Points, in no order, along strands that fork, close into loops and pass close to each other.
(in the rows, 128 means zero)
Points whose rows are less than 88.3 apart are linked; no others are.
loni: [133 152 136 145 128 137 161 127  99 142 122 114 103 132 148 100 117 102
 113 155 162 172 113 103 167]
rezas: [121 120 154 155 130 132 123 155 108 122 120 146 106 174 124 123 132 130
 133 168 166 152 129 133 168]
mik: [131 143 127 177 102 150 152 110  71 123 127 141 116 123 112  60 142 113
  82 169 180 208 134 116 166]
Libo: [108  97  99 137 126 116  96 139 184 105 108 206  97 130 132 200 147 127
 172 135 112  77  89 168  73]
reda: [126 144 132  99 113 118 116  95 141 163 144  81 191  98 122 134  82 109
 142  83  71 117 182  90 103]
zafe: [ 90  92 148 172 105 152  92 143 140 120  99 200 134 160 109 199 142 162
 157 185 122 125 154 158 106]
nufes: [102 100 123 181  86 148  68 146 138 105 135 205 144 163  87 172 155 134
 113 152 119 172 153 147  96]
firuv: [132 135 187 148  90 148 123 121  65 151 118 156 173 146  99 108 144 155
  79 165 132 172 160 115 161]
Tagub: [138 121  92 121 162 109 120 109 153 110 151  90 114 113 130 126 110 129
 148 112 113 130 113 119 136]
liduf: [123 129 187 150 111 155 126 130  69 145 113 150 139 156 120 118 149 135
  77 169 145 157 147 126 176]
duze: [130 141 159 140 122 141 126 155  78 123  98 152 102 137 126 125 186 115
  87 141 137 127 130 160 158]
Rofi: [132 120  93 111 179 109 140 114 149 112 144  78 107 110 120 125  80 134
 142 130 142 153 111 105 152]
kidud: [139 110  82  82 173  94 171 113 179 119 137  70  77 119 137 101  89 152
 197 124 152  70 106 115 158]
Foga: [134 143 133 125 133 124 110 149 135 114 128 145 126 138 140 138 163 104
 154  97 106  90 123 150  98]
ner: [135 133 107 165  98 124 129 123  97 122 149 135 130 131  98  67 129 123
  74 170 166 234 112 103 155]
zanof: [118 134 117 103 114 125 108  94 146 155 138 108 187  99 131 144 103 104
 147  78  66 106 164 119  76]
kuli: [ 98 112 119 168  74 140  59 120 143 124 139 201 167 144  98 166 138 138
  90 128  91 165 151 132  89]
Buv: [156 174 182  85  93 142 125 130 106 171 134 119 191 118 149 119 152 136
 104  72  68  89 173 115  77]
bes: [126 148 113 157 106 128  85 116 134 109 152 158 161 127 115 154 143 120
  89  85 101 147 145 129 106]
Gar: [ 98  85 128 185 107 143  85 169 131  90 119 198 119 172 105 178 152 146
 136 180 127 154 144 161 106]
fope: [150 136 210  82 118 160 153 139 112 169  91 113 196 160 156 126 137 136
 131 114  97  53 165 111  95]
bidog: [121 128 122 136 118 145  99 153 140 109 114 179 124 139 133 179 165 113
 145 104  94  93 134 166  93]
ralo: [109 104 161 161 159 142 163 168  77 123  77 140  57 166 138 115 163 112
 140 170 172 118 118 157 182]
Misa: [169 190 158 115 106 162 195 122  84 158 133  88 105  86 172  58 160  97
 124  87 123 116 145 125 118]
Zup: [148 118  81 115 173  94 156 131 151 100 149  99  56 123 161 100 131 127
 177 128 144  73  56 133 146]
fena: [170 146  85 144 129 113 108 108 119  96 173 101 119  76 125 112 145 105
  68 108 105 149  95 121 115]
revo: [120 136 111 167 105 118  83 131 123 103 150 165 146 124  99 124 155 137
  63 118 118 178 124 140 122]
Zoson: [100 102 104 154  91 129  79  99 143 138 156 146 185 152  66 126  87 131
  97 145 117 221 162 103 114]
Sog: [174 154 119 122 123 113 142 130 124 113 171  76  78  64 178  80 163  79
 120  88 110 119 101 116 101]
Noz: [137 162 153  97 105 129 126  95 115 166 130 102 204 121 136 121 102 118
 114  98  87 119 182 113 117]
bufu: [132 115 146  91 119 152 135 173 168 124  89 154 114 131 148 173 175 147
 201 124  91  37 128 183  78]
pap: [135 146 156 132  90 136  94 150  69 117 112 181 184 123  97 135 174 137
  57 105  88 131 149 157 114]
Gok: [106  92  90 104 161  98 130  90 174 154 137  91 136  95  73 159  54 134
 160 110 142 113 136  99 117]
zovu: [ 99 107 123 115 142 126 161 116 183 140  78 141 133 163 146 147  60 167
 190 170 179  81 155 138 177]
ger: [149 140 198  85 119 159 166 143  94 160  93 115 168 148 148 123 165 117
 113 125  98  68 144 117 125]
nivog: [149 145 169  90 122 135 147 141 127 151 119 106 150 140 161 125 132 125
 167  92 106  79 148 134 108]
Pogi: [130 138 127 173  87 117  94 136  94  95 161 162 143 122  92  93 161 129
  54 135 138 207 116 144 130]
damuv: [147 133  95 144 165 119 147 131 119 104 153  95  81 117 146 103 126 102
 103 136 148 171  82 119 152]
Rumat: [ 91 100  89 129 120 109  97 118 203 125 111 204 119 123 132 201 124 136
 166 157 113  78  94 158  78]
topo: [ 92 109 104 172  80 126  70  97 149 128 156 173 193 144  88 148 116 137
  87 131 103 208 155 116 108]
Dagum: [144 154 122 140 154 128 167 150  92 113 110 111  64 119 160  98 161  83
 128 126 161 117  90 143 145]
Siku: [106  90  94 110 149 105 122  92 184 142 135 118 138  99 115 143  80 130
 170 120 109 106 125 119 114]
zub: [155 176 131 136 137 162 201 138  83 125 121  92  59 110 177  74 158  85
 135 117 163 118 117 132 138]
Nem: [127 121  85 130 147 123 100  91 147 127 168  72 139  82  76 129  81 129
  90 119 128 192 149  79 120]
gera: [139 119 180  85 134 143 159 176 141 134  82 135 118 160 161 142 162 153
 189 142 132  36 135 168 114]
Lisem: [ 99 120  96 155 113 118  91  98 147 149 153 116 184 120  60 142  75 140
  87 119 113 211 162  87 109]
bibo: [107  78  83 114 138  91  93  97 207 129 142 174 122 106 127 194 107 132
 167 137 114  88  85 139  88]
Bul: [154 163 116 122 125 109 114 126 132 125 154 109 140 108 137 117 136 103
 117  92  95 119 131 123 122]
Dat: [144 172 181  77 106 139 135 119 108 170 130  97 199 119 160 121 117 132
 127  92  80  95 178 113 100]
mizi: [128 151 135 137 105 137  94 126 120 134 124 161 183 129 124 160 152 125
  99  89  87 119 153 141 103]
Pivis: [125  90  95 154 134 111 108 138 138  94 145 137 115 164 124 131 131 138
 124 146 157 179 100 126 142]
Vir: [110  94  83 142 145 112 114 121 140 118 163  92 135 143  85 119  85 151
 122 150 159 214 120 103 137]
Rig: [155 178 152 117 122 155 186 133  86 136 121 107  71  93 162  72 185  85
 108  99 135 113 123 140 121]
lev: [134 155 134 164 110 147 168 122  82 128 114 130 114 119 137  85 136 116
  90 153 172 187 127 110 178]
buz: [145 119  99  98 156  98 162 138 161 111 130 100  74 137 159 103 120 141
 197 118 149  61  84 140 147]
kigiz: [114 116 205 154 127 178 161 142  56 153  85 146 123 173 116 115 161 135
 104 180 151 132 148 122 184]
depu: [138 158 131 118 123 130 116 139 126 128 136 121 141 142 153 133 130 113
 149  96  99 100 144 136 104]
kon: [109  80  72  98 169 101 131  80 185 146 151  92  90  92  68 150  63 151
 168 124 158 113 120  92 123]
mak: [110  95  98 125 173 104 160 140 152 112 120 101  77 162 137 108  92 163
 165 163 197 140  80 118 191]
mip: [111 134 110 142 116 124  99 107 144 130 146 129 166 131 108 146 106 131
 104 100 105 162 144 113 128]
Reb: [124 116 166 121 134 150 128 129 114 132  94 148 166 166 145 160 121 154
 150 145 131  93 167 134 135]
Fasa: [115 102  92 117 182 100 138 117 159 119 148  68  99 119 101 116  63 160
 151 142 173 160 117  93 159]
Goput: [166 171 138 115 111 115 124 136 121 129 157  89 113  83 149  97 160 103
 117  91  89 106 117 121 103]
Dup: [121 123 187 163 141 158 157 146  66 138  86 143  85 169 131 109 170 129
 119 182 162 135 136 136 185]
fidi: [101 100 109 113 133 121 124 103 177 141 114 135 156 125 131 169  68 140
 182 131 124 112 138 128 118]
tuzu: [130 141 110 164 123 113 131 138 112 107 148 120  94 117 129 105 148 117
  75 144 156 188  89 125 144]
Fizuz: [135 111  96 133 162 114 160 137 129 108 144  86  62 121 141 110 108 131
 130 155 176 175  76 107 165]
Buzo: [144 142 198  66 127 146 159 157 139 161 121 101 149 140 171 124 143 142
 176  93 112  53 149 137 106]
miz: [148 168 123 138 125 132 144 115 110 136 139 102 125 101 147 103 126  90
  88 123 136 166 116 110 156]
pud: [159 181 162  90 114 140 171 114  94 169 127  78 121 103 170  83 132  88
 128 109 115 114 139 110 133]
bitun: [114 168 132 119  98 115 108 100 107 150 142 111 211 101  97 105  92 151
  71 111 103 189 172 101 134]
Fak: [131 115  88 131 149 120 104 104 137 117 182  67 114 101  77 112  85 148
  97 151 159 215 131  82 127]
gira: [124  89  72  89 166  93 150  85 185 133 137  77  84 109 104 122  70 146
 184 122 153  88 110 105 143]
rer: [120 129 109 107 166 104 180 132 136 128 107 101  81 149 144 100  69 144
 168 151 190 133  86 115 198]
kadel: [104 113 116 120 141 125 140 117 168 128  98 145 143 154 141 154  80 155
 186 147 154  94 141 137 157]
Dip: [115 121 176 152 116 137 107 136  96 136 122 152 138 178 119 129 129 143
 120 170 160 157 159 128 168]
nesu: [125 104 107 111 117 107  89  92 172 158 154 123 160  86 126 166 106  93
 154  85  66 105 146  99  75]
Zolev: [136 132 108 176 104 112 120 130 102  99 164 131 113 121 110  86 153 112
  50 156 151 217  89 124 130]
tukad: [116 121 175 152  83 142  99 129  86 138 129 173 199 154  86 123 139 161
  67 159 111 163 176 128 137]
moz: [129 116 172  94 138 147 164 127 153 141  63 146 160 169 152 151 108 171
 195 175 152  27 155 133 127]
vol: [129 121 117 140 173 113 134 167 109  92 103 132  61 142 150 115 165  98
 134 137 166 112  84 166 147]
Mem: [111 125  96 134 133 113 100  84 146 138 161  83 176  84  65 141  65 126
  88  99 101 185 162  74 108]
vodef: [128 112 120 137 177 107 157 167 107  97  92 131  31 148 160 107 149 111
 143 146 182  93  70 153 173]
zoti: [134 119 156  91 138 157 152 147 146 124  75 153 119 168 158 140 135 165
 197 148 144  28 127 155 122]
Bor: [134 138 128 125 154 119 175 125 109 137 104  91  91 142 154 108  93 116
 148 155 174 150 105 107 192]
movok: [166 163 205  89  99 154 174 139  80 174  92 108 159 123 143  94 182 120
  94 102 100  88 142 122 104]
Fimus: [171 161  87 139 143 119 122 125 116 102 178 101  93  69 148  97 157  83
  86 110 104 127  95 127  96]
ris: [114 105  94 144 135 135  88 160 162  91 110 196 100 122 126 191 171 106
 146 115  86  94 111 190  78]
zala: [118 163 138 120 123 127 116 105 127 141 133 106 188 119 118 123  96 130
  98 104 102 155 160 104 136]
gidan: [161 179 191  92  99 151 169 136  83 164 123 109 134 101 145  86 190 106
 106  85  94  96 130 139 103]
vabok: [147 143  91 152 129 113 103 111 133 111 173 107 139  91 118 119 138 122
  80 109 112 177 117 114 133]
Serub: [154 174 151  98 131 139 151 130  92 148 121 112 126 137 154 110 139 101
 125 121 129 113 123 125 142]
lekav: [114  76  77 104 144 108 114  84 196 136 147 139 122  91 120 172  97 133
 170 120 114  89 100 132  97]
baze: [108  92 102 122 118 106  73  97 180 151 151 153 174  93 123 193  87 119
 129 111  67 129 129 121  77]
lepat: [120 103 109 155 148 112 115 154 140  91 121 150  93 156 135 150 131 149
 144 134 162 132 100 144 157]
luga: [137 161 150  99  98 155 101 136 113 153 123 147 187 127 126 145 158 132
 110  76  62  89 168 132  73]
fep: [117 138 166 147  78 137  91 137  75 131 126 187 195 140  93 142 153 159
  52 118  87 157 162 138 122]
Rodo: [ 97 108 114 136 116 123  97 107 163 149 139 153 182 115 112 175  88 118
 120 104  96 151 150 113  99]
dumo: [114 126 146 124 130 138 115 125 126 136 113 137 173 162 137 155 103 142
 138 125 136 125 166 125 142]
Fego: [116 106 139 162 140 128 129 171 100 110 106 147  68 167 141 119 145 130
 142 178 194 136 108 144 172]
saru: [118 110  99 124 133 127 130 138 196 109 110 173  91 126 139 170 151 141
 193 127 116  50  89 173  89]
Sirad: [135 133 182  73 136 146 159 174 150 135 105 119 109 132 170 135 158 144
 194 106 117  36 125 161 104]
Fifi: [128 154 154 137 112 140 114 145  74 124 108 170 146 128 102 122 189 118
  60 125 109 138 140 159 142]
Lorod: [122 117 130 108 117 139 122 160 176 110 110 171 104 122 146 166 158 133
 200 110 107  45 114 174  78]
tagog: [164 164  98 139 138 155 185 112  97 123 146  95 102  70 146  72 132  85
  85 122 149 165 110 103 155]
Med: [131 115 191 100 154 149 164 129 118 141  83 138 157 176 156 153 113 155
 172 169 140  56 159 129 143]
Nineb: [104  94 121 170 129 141 100 170 136  92 121 176  99 153 124 162 148 147
 144 151 147 128 120 161 130]
Busus: [120  96  79 143 168 100 146 139 136  87 146 101  58 156 129 112 105 155
 147 155 192 156  70 134 171]
feni: [152 191 158 104 100 133 151 140 100 142 152 106 121  66 152  83 186  87
 100  82  89 106 123 138  90]
nalop: [140 118 103 134 156 107 132 138 136  99 131 111 100 134 147 128 126 131
 148 125 140 121  94 139 146]
zepe: [107  78  79 126 166 106 122 106 151 125 155  89 109 133  75 123  69 165
 144 152 173 193 118 108 139]
kis: [117  94 111 146 121 118 103 135 133 107 141 119 124 163 109 119 100 144
 133 152 162 197 120 124 148]

A tip is a point with one link. Name the tips that can be reached along the links from each point below, in the order of the rows.
ralo => duze
rer => bitun, tagog
Pivis => zafe
zub => vodef, Serub

A fork is a point with three links, a tip a point with one. Leave the first point through the second and follow the links. Name the first fork or tip that comes.
Med / moz => depu
loni / Bor => Zolev
Zup / buz => Siku
topo / Zoson => Vir

Name the points in between on the shortest way along the links from the first point to the second, in order.
dumo / ris => Reb > Med > moz > zoti > gera > Sirad > Buzo > nivog > depu > Foga > bidog
rezas / pap => Dip > liduf > firuv > tukad > fep
Gar / zepe => Nineb > lepat > Pivis > kis > Vir
Nineb / Lisem => Gar > nufes > kuli > topo > Zoson
gidan / bidog => feni > Goput > Bul > depu > Foga
